A landscape with many valleys, sampled at points; each row gives a point and its height.
A ball rolls from a point to the lowest of its 2 nearest points, and stops where none of them is lower. Distance is the straight distance between rows; heights are no part of it.
J_571: [ 38   2 -23   7  18  24  30  24 -83   1 -37 -12   2 -40 -53 -27 -36  13
   4  11 -23   0  32 -68 -21   5  20   2  45 -14   7 -35  14   3  19  53
  -5 -48 -28 -18 -18  -8  -3  10 -69  26   5   7 -16 -24 -34  -6 -14  -7
   4  34 -12]  height 253
J_908: [-20  -9   4   7  34  11 -14   4  33  -6  15  11  43  43   7   0  14  29
  -9  12 -21  34 -13 -17  47 -38   3   0  16  14  -4  17   6   3 -38 -18
 -40  40   8   7   6 -16  10  17  27 -17  30  45  14  28 -18 -26 -11  46
   1 -58  30]  height 319
J_688: [-41   6  20  44  74 -16   7   9 -24   6   5 -21 -14  -7 -26 -16 -11  44
  13 -42   3   5   7 -50  16 -20  -8  -2  17  31 -15 -11   5 -21 -51  16
  13   8   8   4  29 -26 -15  12  -8   3  10  52   9  12 -40 -22 -30  49
  12 -20  38]  height 674
J_349: [  6  63  34 -24 -31  -4 -12  -3  36   7  -6 -49 -45  36 -13  -3  12 -26
  -2 -26 -28 -38 -19  17  12 -15  -2 -41 -23 -38 -24  20 -28   3   1 -78
 -41  26  23  31  29  24 -18 -32  27 -28 -11  23 -40  37  18   8 -10  22
 -13  19  36]  height 507
J_891: [ -1  10  -4 -27  -2 -21  -7 -53  25 -12  14 -13 -13   2  -8 -34  -5  29
  40  -9  -8  14 -37 -11 -35 -38 -21  19  -6   0   6 -22  -7 -40 -32 -16
  27 -23 -18   3   9 -47 -12  32 -18  11 -55  38 -27   4  12 -27 -17  13
 -53 -19   0]  height 605
J_735: [-35 -27  -9  -8 -19 -24  -7 -24  50 -14 -17  65  19  30 -17  14 -11  12
  60  15   6   4 -22   3  15 -35 -35 -37 -26   3   6   2 -33  -5  -8 -23
  -8   2   6  21 -51 -40  -2 -26  -5  16   0 -18  30 -22  21 -11  22 -19
 -28 -26 -32]  height 803
J_983: [-44   9 -19   7  -4 -36  11 -20 -36   5  19  43 -30 -38 -33   8   4 -26
  27 -22  26 -19  11  26  -2   7   3 -46 -25  48   3  -8 -17  -3  39  37
  41 -28  -6   6 -11 -29 -29 -11  24  52 -10 -19  -6 -24  34  26  -4   6
   3   3 -17]  height 455
J_625: [ 68  -4 -14 -14 -19  21  -4  11 -22   6   2  28 -12  14   2  -2  14 -12
 -22  30 -34  -6   7   9 -22  13  68  23   2   3   1 -27 -14   9   9  46
  19 -36 -55 -25  26   1   2  16  -4 -10 -24  22 -17  -6 -12  -2  -7 -24
  11   9  -9]  height 249
J_121: [ 15  36  26 -25 -39   4   7   0  24 -17 -35 -82 -57  28 -48  -7  13 -11
  10 -26   6 -17   2   0  33 -13 -13 -40 -18 -61   4 -10 -27  20  -7 -83
 -48  23  54   8 -42  35 -24 -42   9 -32  30 -13 -17  12   4  25 -17 -14
 -13  22  -3]  height 493
J_12: [-18  41  -6 -24 -31 -31   4 -17  25   5 -25  -2 -19 -38  41   6 -15 -13
   1 -27 -15 -40  -6  24  -6  11 -16  25 -30 -24 -12 -21  29 -46  21 -46
  52 -23  14 -16  36  -4   7  27  36 -14 -53 -29 -41   6  36 -30 -22  -6
 -45  22   9]  height 560
J_814: [-26 -25  -1 -20 -19 -49 -17 -23   2 -33  45  11  17  -8  43  20  13  -4
 -10 -54  16 -10   6  43  17  18  -9 -24 -19  14   2  13  11   1  22 -11
  24  19  39  -5  10  -4 -22 -18  36  39 -13 -11  20 -11  11 -20  -9  31
 -26   3  23]  height 418
J_858: [  4 -26 -38  -1 -38  17 -13   7  -5 -20  23  19  16 -19  67  15 -20  26
 -23  32 -51  17  25  19  -5  -8   6   7  36  -3 -30  33  14   0  30 -14
 -34  -5 -30   5 -15  17 -10 -12 -35  -4 -22   4  -6   8 -11  -8 -14  26
 -29  15  18]  height 151
J_778: [ 24  33  -2 -11 -27  -6 -21  29 -17  -9 -84 -38 -25  -1  23  15  21 -28
 -30 -26   4 -41  14 -21 -10  27  12  28 -17 -38 -14   2 -12  18  16 -21
  17  13  35 -13   5  43   5 -16  37 -28  14 -38   7 -34   1   2  11 -27
  10  24   2]  height 145
J_458: [ 11 -29  19  25  49  -6  14  -2   3  13  81  27   0  11 -22 -27   0  22
  11  25  12  30 -38   4 -15 -21   9   6   1  23  19 -14   7 -25 -30  33
   7 -17 -29  -5   8 -29   9  41 -23   9 -21  48  10  25   3   7   3  17
  32 -46   5]  height 211
J_211: [ 12  62  43 -37 -22 -24 -10 -18  24  44 -26 -12 -33  -3  30  11  13 -13
  -7  -5  -5 -58 -23  20 -35  31  25  32 -35 -13 -10 -11 -21 -30   7 -42
  49 -30 -15   6  41  13  38  15  32 -18 -51 -21 -41   8  34  -6   0 -30
   3  19 -30]  height 544
J_164: [  5  18  -4 -36  20 -15   2 -55   7 -23  14 -24 -10  28 -28 -14   8  20
  59 -17 -10  36 -36 -10 -12 -42  -4 -17  11  22  23 -36 -26  12 -42  12
  16 -27 -15  27  14 -40 -42   8 -17   6 -11  50 -20 -10 -38 -13  -9  -6
 -37  -3   4]  height 624
J_402: [ 37 -15 -20  19  12  35 -36  32 -36 -45  -2 -21   9  27  10   9  47   2
 -49  -2 -31  25  27  11  25 -13  55  13  41  20 -16  -3   3  34  13  47
 -33   1  -9 -15   9  25 -21  -7  19  -4  62  22  15 -19 -51   4 -28  11
  15 -34  14]  height 368
J_767: [  3 -16  -1 -21   9  47  14  -7 -12  21  10 -39  29   4  -7 -14  -2   1
 -38  47   7  22   6 -14 -39  15  37  25  23   4  22  20   6  16 -10  20
 -11 -14 -46 -15 -27  -3  37  28 -23  41  32  16 -11  32   9   3   2 -10
   4  -4 -38]  height 412
J_932: [ 10 -30 -12  -4  -3  19   9 -15 -64  23  15 -18   9 -57  35  -8  15  37
 -42  -9  15  11  37 -38 -51  37  30  47  45  27 -11  29   0  -6  20  52
   7  -7 -69 -34  -2 -24  -2   6 -31  64 -24 -14  19  -6  -2 -15 -12  21
   4   7 -25]  height 414
J_32: [ 18 -29  -3  -8 -15  -8  -7  16  15 -17 -24  42  65  48   1  16   1  16
  -4 -24 -18 -12  -2   9  56 -29   3 -26   6  -8  28 -11   7  15   0 -26
 -28  16  37 -13 -60  10  14 -10  47  31  52 -41  62 -12 -27 -48 -10  25
 -26 -35  -8]  height 391
J_200: [-42  -4   0  24   3 -35 -10  28  19  -9  48  43 -12 -13  18  -9  -5 -11
  42  -4  24   8 -17  36  25   5 -56   6 -35  -5 -32  -8  30 -28  24  -5
  -9   3  59  14  38   0   0 -13  12 -64 -35 -48 -15 -11  26  38   8 -10
  30   4  37]  height 415
J_153: [ 55   1 -23  -7  43  20  18  -5 -17 -25 -22  -4  25  28 -16  20 -12  -2
  34  18 -42  40  -9 -30  10 -33  23  11  59  -7  29 -41  14  34 -36   8
  -6  -4 -11  13   8  33 -12   7 -52 -14  16  61  -9 -16 -75 -11   3  -9
 -26  37  47]  height 250
J_686: [ -2  32  33  14 -10 -26  21  26 -14  24 -47   7 -29 -21 -22   9 -46 -23
  23 -16  14 -70  11  -5  15  24 -13   1 -11 -48 -10  -7 -12 -24   3 -38
  11 -18  25  18  -9  33  26 -37   2   0  -6 -38  -3  -8  16  27 -15 -39
   0  45 -10]  height 37
J_457: [-39 -10 -11  24  38 -10  15  39  13   8  51  40  32   4  20   5 -13 -26
  26  31   7  11 -11  15  21  -5 -26   7   1  -1 -12   4  42  -3  18  -7
  -7   7  37  13  -4  34  31  15   3 -25  -1 -20  -1  -5  13  36  27  -8
  37   7  26]  height 454
J_477: [ -7 -35  -4  17  13 -11 -13  -1  11   1  14  37  26   8  54   6  24  25
   1  -9   9   9 -19  -2 -18   9  -6  42  -5  37  -8  17  17 -18  -4  18
  25  19  -5 -36  20 -11  21  39   6 -13 -38 -13  33  -7   7 -15  27  22
  13 -31  12]  height 335
J_675: [-42  12 -12  35  45  14  26  39  24   6  33  -5  26  18 -42  -4  -5 -47
   7  49   4  33 -17  32  40  -3 -27  11 -24   4  10 -31  61  14  -1   7
 -14   9  52  -1  23  23  28  43   7 -63  36   3 -29  -3  13  47  17 -37
  54 -14  20]  height 488
J_612: [-28  39  -6 -44  44  -8   1 -36  37  17 -26   6  20  20 -14   8 -20  -7
  84  20  15  -2 -14 -27 -30 -41 -11 -43  26  17   4  26 -71  29   5 -45
  -3   0  -7  67 -60  27  26 -19 -36  27  12  21 -19 -14  -3  -6  16 -13
  -2  30   0]  height 561
J_379: [-40   3 -17 -39  -6 -21 -30 -48  29 -39  -6 -11  14  18  36  14  42   8
   3 -50  19  16  -7  16   7 -17 -13 -14 -20  12   2  10 -25  13 -17 -15
   3  45  19   7   4 -22 -33 -17  40   8  -2   2  16 -24   9 -39 -15  13
 -46 -16  19]  height 394
J_830: [-39 -21 -20 -15 -48 -22  -3 -41  22 -44  22  19 -11 -24  -2  10 -14   4
  49  -1  42   9  11  19 -14   4 -56 -27 -32  -9   3  21 -17  -9  31 -21
  -5  -3  15  22 -39 -21 -32 -44 -13  28 -19 -29   0 -39  47   4   9 -34
 -44  14 -33]  height 814
J_386: [ 28 -28 -23  37 -18  12  27  26 -58   2  -6  20  10 -35  -3  12 -49  11
 -27   5 -30 -16  49 -20   4  -4   9 -16  48 -18  10 -14  30   1  16  36
 -12 -20 -21 -39 -29  -2 -10   0 -68  38 -11  -3  26 -11 -28  -9 -22   8
 -18  43  -7]  height 302
J_979: [ 33  -7 -22 -10  -3   8 -30  -3 -61  -7  -5 -28  16 -11  33  10  40 -13
 -30 -31  -9  -6  19 -42 -57 -12  56  22  31  36 -32  37 -26  26  32  46
  12 -12 -48 -20  -6   8 -17  -7 -17  57 -20 -11  26 -22 -34 -23 -18  28
  -8 -10 -11]  height 440
J_463: [-25   8  37  41  52 -28 -11  34  17  49  13  31 -17   6   2 -12  17  -9
 -20  17   7 -20 -34   2 -19  15   5  33 -33  34 -31  14 -11 -35 -30   8
  21  25  -1   6  51  -7  18  29  23 -32 -29  26  -1  36  10   3  17   7
  62 -45  20]  height 251
J_462: [-27 -10   4 -37  -7  -7   1 -33  50 -17   6  20  43  42  10  20  12  20
   4 -10   4  10   3  23  58 -26  -5 -45  -8  -8  21  12 -10  14 -16 -55
 -26  45  29  22 -39  -4 -11 -36  56  17  38  -3  30  12   6 -35  -1  36
 -37 -19  -5]  height 365
J_251: [-39 -10 -18  -7  -6 -41   5 -38 -24   3  34  33  -4 -41  22  28  22 -34
  -1 -37  31 -15  17  38 -23  41  -1 -28 -27  48  11  -2 -19   9  42  26
  57  14  -2   4  30 -10 -34 -17  31  59 -36 -15   7 -32  35   1   4 -10
 -19  27  16]  height 437
J_16: [  3  37  17 -16 -36 -23   0  19   4  11 -54 -11 -17 -36  35  27 -18 -27
 -20 -29   0 -70  23  14  15  41 -10   2 -12 -55 -29   4  15  -1  16 -61
  19   6  48  20   7  53   4 -39  35 -22   6 -48  -9  -7   5  -6  -4 -24
 -14  60  17]  height 95
J_49: [ 38  20 -24 -10 -47 -11   4  43  -5 -23  42   3 -12  34   5  13 -16 -51
  12 -17 -74 -25  10  39  49 -14  10 -49  15 -27 -19 -20  36  29  49 -38
 -22 -49  40  23  10  77 -33 -20   1 -14   0 -10 -31  10 -37  33 -11  18
   6   8  27]  height 357
J_320: [-40   1   1  18  16 -42 -11   5 -20 -24  60 -15 -31 -35   0 -20  21  13
  26 -38  64  24   8  32  37  20 -45  16 -44  14 -46  -1  22 -22  45  33
   2   6  63  -9  20 -48 -16   8  24 -55 -34 -55 -19 -23  29  36 -19  -6
  38  -6  12]  height 367
J_726: [-30 -26   2  16  34  30  46   2 -53  49   3  -4  -8 -67 -37 -24 -16  18
 -32  16  46  21  44  -9   8  74   3   0  13  21  21  -1  17  -3  -8  57
   4  14 -19   3   2 -38  -9  -8   1  36  51 -25 -14  -1   9  19   9 -14
  36  26 -16]  height 734
J_347: [-40 -19  10  32 -17  11 -22  13  19 -12  44 -17  -4  24   9  -1 -12  31
 -57   9 -22  18   8  -7  35 -15 -29 -27   5   0 -24  55  25   2  -2 -28
 -57  34  16  11  26  -8 -24 -19  12   4  21  55  -1  54   0  11 -20  67
   4 -31  23]  height 263
J_377: [-40   2  25  19  51  39  29   7 -19  45 -13 -30 -15 -33 -33 -16 -24  16
 -51  14  22   0  35 -11  15  55  16  13  13  -7   9  -7 -12  -3 -49  19
   2  33  -1  25  26 -16   0 -15   6  -2  51  31 -11  17 -10  -2 -16 -29
  34  23   0]  height 719
J_28: [ 15  16  32 -16 -29  -6 -27  -6  20 -14 -17 -28 -32  31   0  -8  20  -3
  17  -8  22  -8 -30   2 -25  -3 -13  10 -41 -46  -3  12 -46   1 -24 -29
 -10  13  18  25  15   5 -15 -43   2 -47 -33 -18  -3  -9  13  15  16 -46
 -10   4  -5]  height 435
J_703: [ 69  -1 -40   3 -29  51 -14  12 -23 -48  11   0   3  23 -11   3  28 -16
 -47  32 -62  26  34  40  46  -9  71  -6  28   3  -8 -33  21  30  35  33
 -16 -43 -14 -36   4   3  -7  24  22 -25  52  31 -24  -4 -39   3 -27  -2
   8 -22 -16]  height 330
J_760: [-20 -47  37  57  32 -35  -7  39  23  35  27  61  19  15  32   6  13   7
 -32   8  15 -26 -38 -10  -7  23 -13  32 -20  39  -4  28   8 -28 -11   5
  14  40  12 -31  25  11  31  41  14   1 -37  -9  49  34  16 -10  44  26
  50 -55   4]  height 300
J_166: [ 44   6  -1 -31 -62   5   9   1  15 -22 -35 -28 -36  16  -1  11   0 -15
  -8 -30  -8 -19  12  30  34   9  15 -27   3 -70   9 -12 -31  21  13 -71
 -22   6  41  27 -55  60 -35 -54  21 -17  33 -28   2 -12 -22  -2  -3 -29
 -17  32  -9]  height 474
J_270: [  0   0  40  14  71  -4 -13   8  10  21  53 -13   5  28   2  -7  47 -13
 -47  -4  27  17 -26  25   5  23  42  43 -13  21 -11   1 -10   0 -47  34
  13  47   1  11  67   2   7  25  35 -35  -7  31   9  24 -12   1  -2   3
  52 -38  20]  height 311
J_203: [-15  -5  30 -15  70   7 -13 -12   6  19  77 -21  -1  32  -7 -24  43   5
   0   6  41  33 -24  28  -1  -5  34  15   0  11 -14   2 -36   3 -43  16
  -9  12  -6  35  12 -27   2   5  17 -10   2  37  -9  24 -13   5 -15  -7
  52 -37 -13]  height 283
J_372: [ 42 -37  19  31 -15  25  19  33 -52  22  42   1   1 -23  -6  -3 -31   4
 -72   6 -13  -9  30  -6   3  31  40  14  31  -6  12  17  22  -5   5  42
  -3  -6 -43 -39  16  12  -6  10 -34  49 -12  42  32  36 -24  12 -22   7
  -2  15   1]  height 342
J_627: [ 33  12  15 -22  26  10 -14  14  -8  -6 -26 -57  29  61  -1   3  35 -50
   6 -22   0  -3 -21 -42 -32 -19  20  38  19  11   5  18 -20  45  15 -10
   6  23  23  -4  -1  74  23  18 -19  -1  -3   8  29  -2 -28  10  35  16
  11 -26  23]  height 336
J_844: [ 22  -5 -18  13  20  21 -43  10 -41 -29  -8 -25  28  12  20   3  74   5
 -31 -40  -2  14  20 -12 -11 -14  51  27  36  58 -37  22 -11  34  18  63
  -8   5 -23 -24   1   2   1   3  13  29  33  -6  31 -15 -35 -18 -17  41
  19 -47  -3]  height 405
J_431: [ -7  -1 -16   8  20   3  -2  -1 -10  -2 -63 -20  35 -15  11 -12 -31  36
  25 -13 -17   6   0 -81 -21 -46 -15  31  36   5 -11  15   7 -10  -7  -1
   8  -2 -19 -33 -38 -25  31  38 -46  26  -7   3  22   2 -24 -51  -9  34
 -35  -3  11]  height 471
J_356: [ 24 -30   0  38  17  -5   2  21   2   5  56  27   1   9 -15 -24  24  10
 -27  25 -13  11 -30   2 -25 -29  33  15 -13  36  -8   7  20 -34   2  38
  -2 -14 -40 -59 -19 -34  19  68 -13  26 -29  12  23  53  13  -6   7  41
  42 -72 -14]  height 154
J_509: [ 51 -28  11  -7 -44   4  -3  21   8 -26  12 -14   1  40  10  24  -2 -23
 -44 -18   6  -2   6  34  47   9   7 -33  -1 -49  35  10   3  27   1 -28
 -28  33  44  12 -19  76 -26 -42  24  10  35  -5  40  -6 -28   8   9   1
 -25  12  23]  height 456
J_738: [ 52 -13   5  14 -16 -11  -9  36 -24   9  30  33  -1  19   1  -4   9 -23
 -31  14 -39 -17 -14  30   4 -15  52   8 -12   4  -9 -21  21 -17  19  26
  18 -38 -19 -51  -2 -10  15  43   8   3 -23  -2   1  37   2 -15 -12  18
  25 -39 -11]  height 204
J_679: [  5  51  41 -10  16 -25  -9  25  57  49  -2  15   3  20  38   7  16 -31
  -5  35  -9 -50 -38  32 -14  15   7  29 -47 -10 -22 -14   9 -29  13 -52
  23  -9  20   7  46  19  58  33  39 -38 -37 -23 -27  28  25  -1  16 -13
  43 -18   2]  height 524
J_607: [ 62  14 -24 -33 -12  33  14   2 -30  -3  14 -16 -13  21 -15  -2  19 -42
  -2  17 -44   7  18  56  20  17  69 -10  25  -2  -3 -34  -8  26  36   5
  -2 -53 -14  24  -1  32  -9  -4   5 -26  23   8 -45   2 -24  26 -23 -34
  28  15 -16]  height 293
J_357: [-32   2 -22  11  69 -15  30 -14  28 -15  27  19  29   4  -9   1  14   6
  48   5   9  57 -21   2  17 -24 -16   7  -6  49  14 -35  60 -10 -26  15
  31  18  20 -24  11 -22  19  63  19 -25  19  22   3 -10  -6  -3  24  28
  20 -20  42]  height 531
J_581: [-50 -29  21  65  37  21  11  17  -8  32  16   6 -32 -26 -21  -5 -37  41
 -32   2   2   9  30 -25  11  20 -14 -10  14  27   2  12  -4 -18 -48  25
  -9  29  -9  10  41 -21 -13   4 -27  -6  13  63   6  27  -6  15  -9  23
  23  -2  33]  height 698
J_47: [-16  11  -5   5 -11 -12 -14  -4 -33 -36  29 -57 -45 -22 -31 -19  36  20
  -4 -53  64  20  22  31  32  16 -29 -12 -45  -3 -22 -12   4   0  27  50
 -15  16  50 -21   0 -50 -41 -20  31 -50   8 -57 -15 -30  21  18 -35 -10
  12   3 -13]  height 321
J_260: [-19  46  31 -51   4 -22 -30   6  53  21 -16  17  22  41  56  32  46   7
  -2   3  -6 -42 -37  37  10  14   8   4 -36 -11 -28   8 -19   3  -5 -77
   2  32  45  37  23  11  29 -10  60 -57 -16 -41 -11   9  15 -37  12  -2
  25 -20  -8]  height 497
J_93: [  4  24  -1 -41  56  -1  -7  -9  10  21 -40 -18  37  43 -17 -12  20 -17
  82  19  -2  12 -41 -48 -48 -59   9   6  35  46   8   1 -52  41   1   6
  12   7 -16  35 -26  29  35  21 -54  18   5  28 -15  -4 -30  -6  33   0
  16  11  13]  height 533
J_491: [-25  11  19  10  40   5   5  -8   8   0   0 -35 -17  45 -68 -15  -5  17
  37 -23   7  18  -5 -57   0 -42 -15 -45   2  16  24 -16  -6  17 -50   5
 -10  -7  10   6  26 -29 -19  14 -12  10  31  64  -5  20 -39   0  -9  31
  -2 -25   8]  height 649
J_918: [  8 -19 -11  -3  19   7   2  -4 -15   4  25  22  18 -57  79  38  -2  11
 -38  10 -18  20  49  50  18  44  25  17  65  -7 -23  -2  14   1   6 -12
  -3  27 -12  49  17  32 -11 -56   8  -8  18 -11  17 -12 -49  -1 -12 -11
  -5  48  39]  height 157
J_171: [  5   3  21   1 -15   9  -4   6 -15  10 -56 -16 -14  -5 -46  -8   4 -31
  19  -4  39 -13  -1 -48 -32  -7  -3  -8 -10  -2  22   9 -45  30 -11  28
   0 -20 -16 -16 -39  -5   6 -13   3  36  30 -32  15 -26   8  15  23 -36
   2  -6 -42]  height 156
J_281: [ -8 -23  -5  23 -33 -15 -18   0  -9 -13 -10  21  -2  -8   8   1   1   2
  -1 -25  14 -16 -19 -12 -37   4 -25  25 -24  22  -6  13  -2 -19  15  23
  24  -1  -9 -31  19 -18 -14  11  -6  18 -51 -28  24 -24  30  -3  17   6
 -16 -15   5]  height 366
J_489: [ -7 -27 -19  -2 -41   3  -8  13   6  -5  29  25  14 -62  97  23 -34  21
 -42   5 -47   5  47  36  21  26 -18  -5  59 -24 -33  28  40  -4  27 -40
 -18  18  -3  31   9  43 -19 -34 -16  -5  -9  -6   5  15 -33  -4  -9  24
 -41  39  49]  height 94
J_719: [-30  19 -26  14 -35 -31 -27   8 -52 -44  -5 -11 -36 -36 -24   3  11 -21
  -2 -47  22 -17  16  40  49  11 -42 -34 -29   3 -12 -16  21  -2  72  34
  -1 -32  52   0  -8 -13 -46 -21  28 -15   6 -58 -13 -37  32  23 -34  10
  -6 -11 -16]  height 280
J_909: [ 18 -29  11  -1 -21 -10  15  -3  -5   2 -26  28  29  20   2  12 -32  -6
   8 -29  -9 -33   3  10  26  -6 -11 -27   8 -34  39 -16  10   1  -1 -28
  17 -11   8 -20 -59   3   1 -17   9  48  16 -25  54  -6 -11 -28  -9  -7
 -48  13 -24]  height 413
J_872: [ 11  37  32 -20   6 -18  -6 -10  34   4  22 -25 -13  38  -5 -13  11 -23
  -8 -17 -18  -5 -31  17  26 -20  -5  -6 -34 -34 -13  -3   9  -7 -27 -45
  -7  25  29   5  56   5  -6   1  31 -48 -20  26 -25  29  11   1  -6  32
  -8  -1  38]  height 479
J_916: [  3  35  37 -26  15 -15  19 -13 -17  43 -42 -19 -16   2 -20 -10   0 -29
  33 -30  29 -49   2 -15  -8  18  14   3   4 -15   7 -12 -45   4 -16 -19
  25 -10  -2  11 -26  12  20 -17  16  35   9 -29   6 -10  -3   6 -10 -26
  17  36 -41]  height 99
J_800: [ -9 -21 -38  -7   2  51   8   1   7  32 -68   8  37 -31   7   3  10  24
 -23  77  10  32  13 -55 -59   8  -5  19  21  29  18  18 -14  36  -2  51
 -16  12 -58 -21 -65 -26  34  17 -39  24  44 -39  13 -24  -5 -18  48 -46
  28   7 -71]  height 856
J_3: [ 20   2   3  10 -16 -23  14 -31  18  14   8  27 -34 -31  -5 -26 -42  28
   5   0 -23   2 -18  -5 -16  -4 -22  15 -14 -15  21 -32  23 -71 -28 -15
  31 -39 -35 -30  27 -42   2  38 -14  -7 -64  32 -26  21  20 -21 -17   2
 -42  -2  11]  height 589
J_427: [-32 -10 -20  24  50  18  23  -1  17 -10  -1   6  23  14 -35  -6   9   4
  42  18  35  56  -8  12  26  -3 -22  -4 -24  40  18 -34  32  14 -26  50
   4  29  32  -6  14 -28  13  25  15 -46  52  -6  -2 -35   2  12  25 -21
  40 -15  14]  height 523
J_355: [ 32  10  13  -1   3   9   8  17  -4   5 -78  11  19   7   8  -4 -32  -4
   3  -4 -37 -44  -1 -44  13 -21  12  23  19 -35   8 -19  -7  -8 -16 -25
  20 -14  -2 -22 -22  12  28  17  -3   8   9  20  19   3 -24 -48 -14  -4
 -28  20   2]  height 439
J_709: [ 13   2 -19  -3 -47  -8  26 -25   9  -3   0  11   0 -50  22 -12 -45   3
   5   2  -8   1  -3  -2 -22  17 -37  42  -9 -22  19 -11  54 -48  12 -20
  30 -33 -17 -51  15  -7  21  36 -10   3 -49 -21 -27   1  47   8   0  -4
 -50  28  -8]  height 574
J_695: [ 26 -11   1 -25 -19 -14   5  -8  -2 -21  55 -11  16  17  39  25  10 -37
 -14 -22  15   8   3  44  16  13  10 -14  -6  -7  16  15  31  30  12  -7
   3  17  25   2  10  48 -16 -21  31  12   8  -8  11  -4 -11  17  11  16
 -18  27  27]  height 438
J_145: [  7 -24  25   5 -50  -9 -29   4   2 -16   9   4 -28  -2  12 -20  -9  15
 -11 -13  15 -10 -19  11 -10  11 -23  10 -38 -32 -10  23  -7 -32   5  -7
 -18  -7   3   6  24 -20 -10 -31  -3 -21 -39 -16  10   7  27  12  -6 -10
 -11 -19  -7]  height 399
J_272: [-22  17  -2  32 -57 -21 -37  21 -37 -27 -54  12 -39 -46 -41   6   3 -18
   0 -19  26 -30   3  -4  18   1 -40 -23 -29  -6  -3   5 -16 -12  41  38
 -16 -38   5 -12 -33 -32 -27 -30   4   3   9 -55   8 -17  51  25  -7 -10
  -3 -30 -58]  height 243
J_586: [ 26  31  64 -45 -11 -13 -30 -14  68  20  -3  -9  -7  49  29  18  39 -14
 -11   9   9 -39 -59  22 -16   8  -8  -3 -34 -45   0  27 -63   8 -40 -67
 -15  48  14  37  41  12   9 -25  28 -51 -39  -7  -6  19  30 -18  37 -18
   1 -10 -22]  height 470
J_74: [ -1  35   0  14 -55  -1 -30  17 -34 -19 -99 -19 -41 -29 -54   0  19 -53
 -12 -33  17 -39  18 -39  -6   5  -5 -25 -20   3  10  -4 -37  22  20  42
   1 -23   0 -19 -24 -11 -26 -30  21   9  38 -41   4 -43  23  30  14 -22
  -6 -13 -39]  height 205
J_474: [  3  11   2   0  31  -4  22 -27  44  -1  26  -3  11  15   7  -7   0 -11
   1  -2  10  33 -24  18  19  -9 -17  11 -27  -4  23 -14  46 -15 -43  -9
  19  28  11 -20  43  -9  18  37  22 -50  -4  25 -11  20  19   3  22  15
  -9  -3  36]  height 508
J_361: [ 53   9  -4 -18  25  14  21   0 -16 -22   2 -45  20  46 -18  -3   2 -31
  49 -12 -15  18 -24 -25  -4 -32   6  14  30 -16  38 -20   8  32  -6 -12
  -1  -8  18  -3   1  58   8  12 -30   3   2  34  -4 -13 -37  21  11   1
 -12  20  32]  height 295
J_926: [ 52  -5 -30 -37 -29  21  20   8 -15 -26  47 -13   7  38   4   6  -7 -42
  14  21 -43  13   2  47  13 -12  33 -21  38 -31   3 -10  10  27  37 -43
 -29 -47   7  31 -25  74 -17 -23 -27  -4   6   5 -29  -2 -31  34 -14  -9
  -5  24  -1]  height 326
J_528: [-46  13 -29 -35 -29  -4 -10 -47  30  10   3   3  -7 -39  35  -4 -10  25
  28  30  27  -2  15  14 -55  16 -23   8 -17   1 -28  39 -18 -20  40 -31
  -1 -13 -21  33 -31 -22  20 -16   1  15 -31 -22 -36 -15  68   7   3 -17
 -17  25 -44]  height 824
J_959: [-22  -8  20  46   0  17  36  -1  34  25   7  29 -20  -5 -77  11 -64  15
  26  42  13  -5   6  -4   1   9 -33 -65  -8 -14  47 -19  -5 -12 -46  -2
 -17 -12 -16  26   6  -3   0 -35 -46   5  11  44 -10  15  18  43  17 -36
  -4  27 -24]  height 774
J_447: [-17   0  -8  40 -26  15  12  21  41   0 -50  52 -17  10 -61   6 -37   4
  32  40 -16 -12   4  -6  17 -23 -28 -54 -26  -3  13 -15 -24   2 -23   5
  -9 -16 -16  21 -27 -21  -6 -30 -20 -23  33   6   7  -8  10  15  15 -36
   4  -8 -26]  height 788
J_338: [ 15 -33 -14 -13   3  39  25 -31 -43   2  10 -31  13 -34  -2 -12 -11  21
 -17  10  16  45  27 -37 -45  35  12  32  29   4  24  19  20  13  -5  37
  -4   1 -56 -16  -8  -4  -1   4 -32  41   7   6  11 -11  -1   5  20   4
 -19  31   4]  height 383
J_849: [ 55  -8 -22   3  41  34  31  -4 -39   4 -22  -3  27  -7 -34  -8 -31  20
  12  43 -26  34   3 -70 -50 -10  26  26  55  12  16 -35  12  21 -26  54
  -3   2 -43  -4  19  10   8  17 -92  18  -6  40 -14  -7 -57 -23  18  -7
  -9  46  35]  height 180
J_789: [-30 -14 -42  12 -28  38 -15  -6   6  23 -84   9  -7 -58  41  -7   2  51
 -20  49   7   8  28 -32 -37  37 -42  35  13   6 -12  32 -11  -9  25  20
 -14   0 -47  -8 -48 -32  19   3  -9 -10   9 -56   3 -30  37 -13  19 -34
  25   3 -66]  height 843
J_115: [-28  10 -55 -12 -44  29  -6  -9   8   6 -65   5   6 -54  58  22 -14  18
 -18  38 -22 -16  26  -2 -29  17 -14   8   3   5 -22  27  17 -19  44 -22
  11 -11 -41  -4 -34  -8  22   9  -5   9  -5 -30 -16 -11  47 -15   9 -10
 -19  22 -27]  height 833
J_672: [-18 -28  -9  21 -31  -2 -18  -1   4  -9  44  20   2  -5  36  10 -15  26
 -27   5 -46  -4   8 -16  -6 -27  -1 -20  14  18 -29  53   9 -11  13 -16
 -27  14 -29  -7   6 -10 -18   0 -25  27 -30  40   5  45   1 -13 -23  75
 -25 -13  32]  height 207
J_225: [-34 -26  16  28  10  11  35 -12  32  18  58  35 -16  -1 -65 -14 -39  37
  18  38  34  16  13  26  25   5 -21 -45 -15  -2  34 -13  -8 -23 -32  13
 -16 -22 -10  16 -33 -52   2  -6  -8  21  34  18  10  28  14  28  -9 -32
  26 -23 -56]  height 761
J_302: [ -2  34  -3 -13  30   6  -7  -5  29   6 -69 -41  35   8  -9 -10 -15  13
  44  21  -7   9 -32 -77 -56 -57  -6  32  15  20  -4  16  -4   7 -13   1
  24   6 -25   2  -1  -1  47  49 -61   2  -9  43 -10  19 -10 -21  36  27
 -23   5  25]  height 502
J_949: [-22 -37  -1   7   4  33  24 -25 -12  10  21  17 -20 -28 -32 -31 -21  41
  16  20  37  47  18   8  11  22 -18  -8  -2  10  27 -18  -4 -16 -21  50
  -5 -23 -19  -6 -27 -67  -5   3 -11   1  26 -12  -4  -7  15   5  -7 -34
  20  -2 -43]  height 749

For each start below, name the point where the ball stops.
J_959 -> J_463
J_719 -> J_686
J_688 -> J_463
J_789 -> J_463
J_12 -> J_463
J_427 -> J_686
J_302 -> J_462

Call two points neighbours if one is among the 2 nearest of the other. Go from one point of each pair to the other, from neighbour to neighbour, staying as low as possible. Name the highest point that can't be avoided.
J_607 / J_338 -> J_979
J_356 / J_463 -> J_270
J_872 / J_462 -> J_349
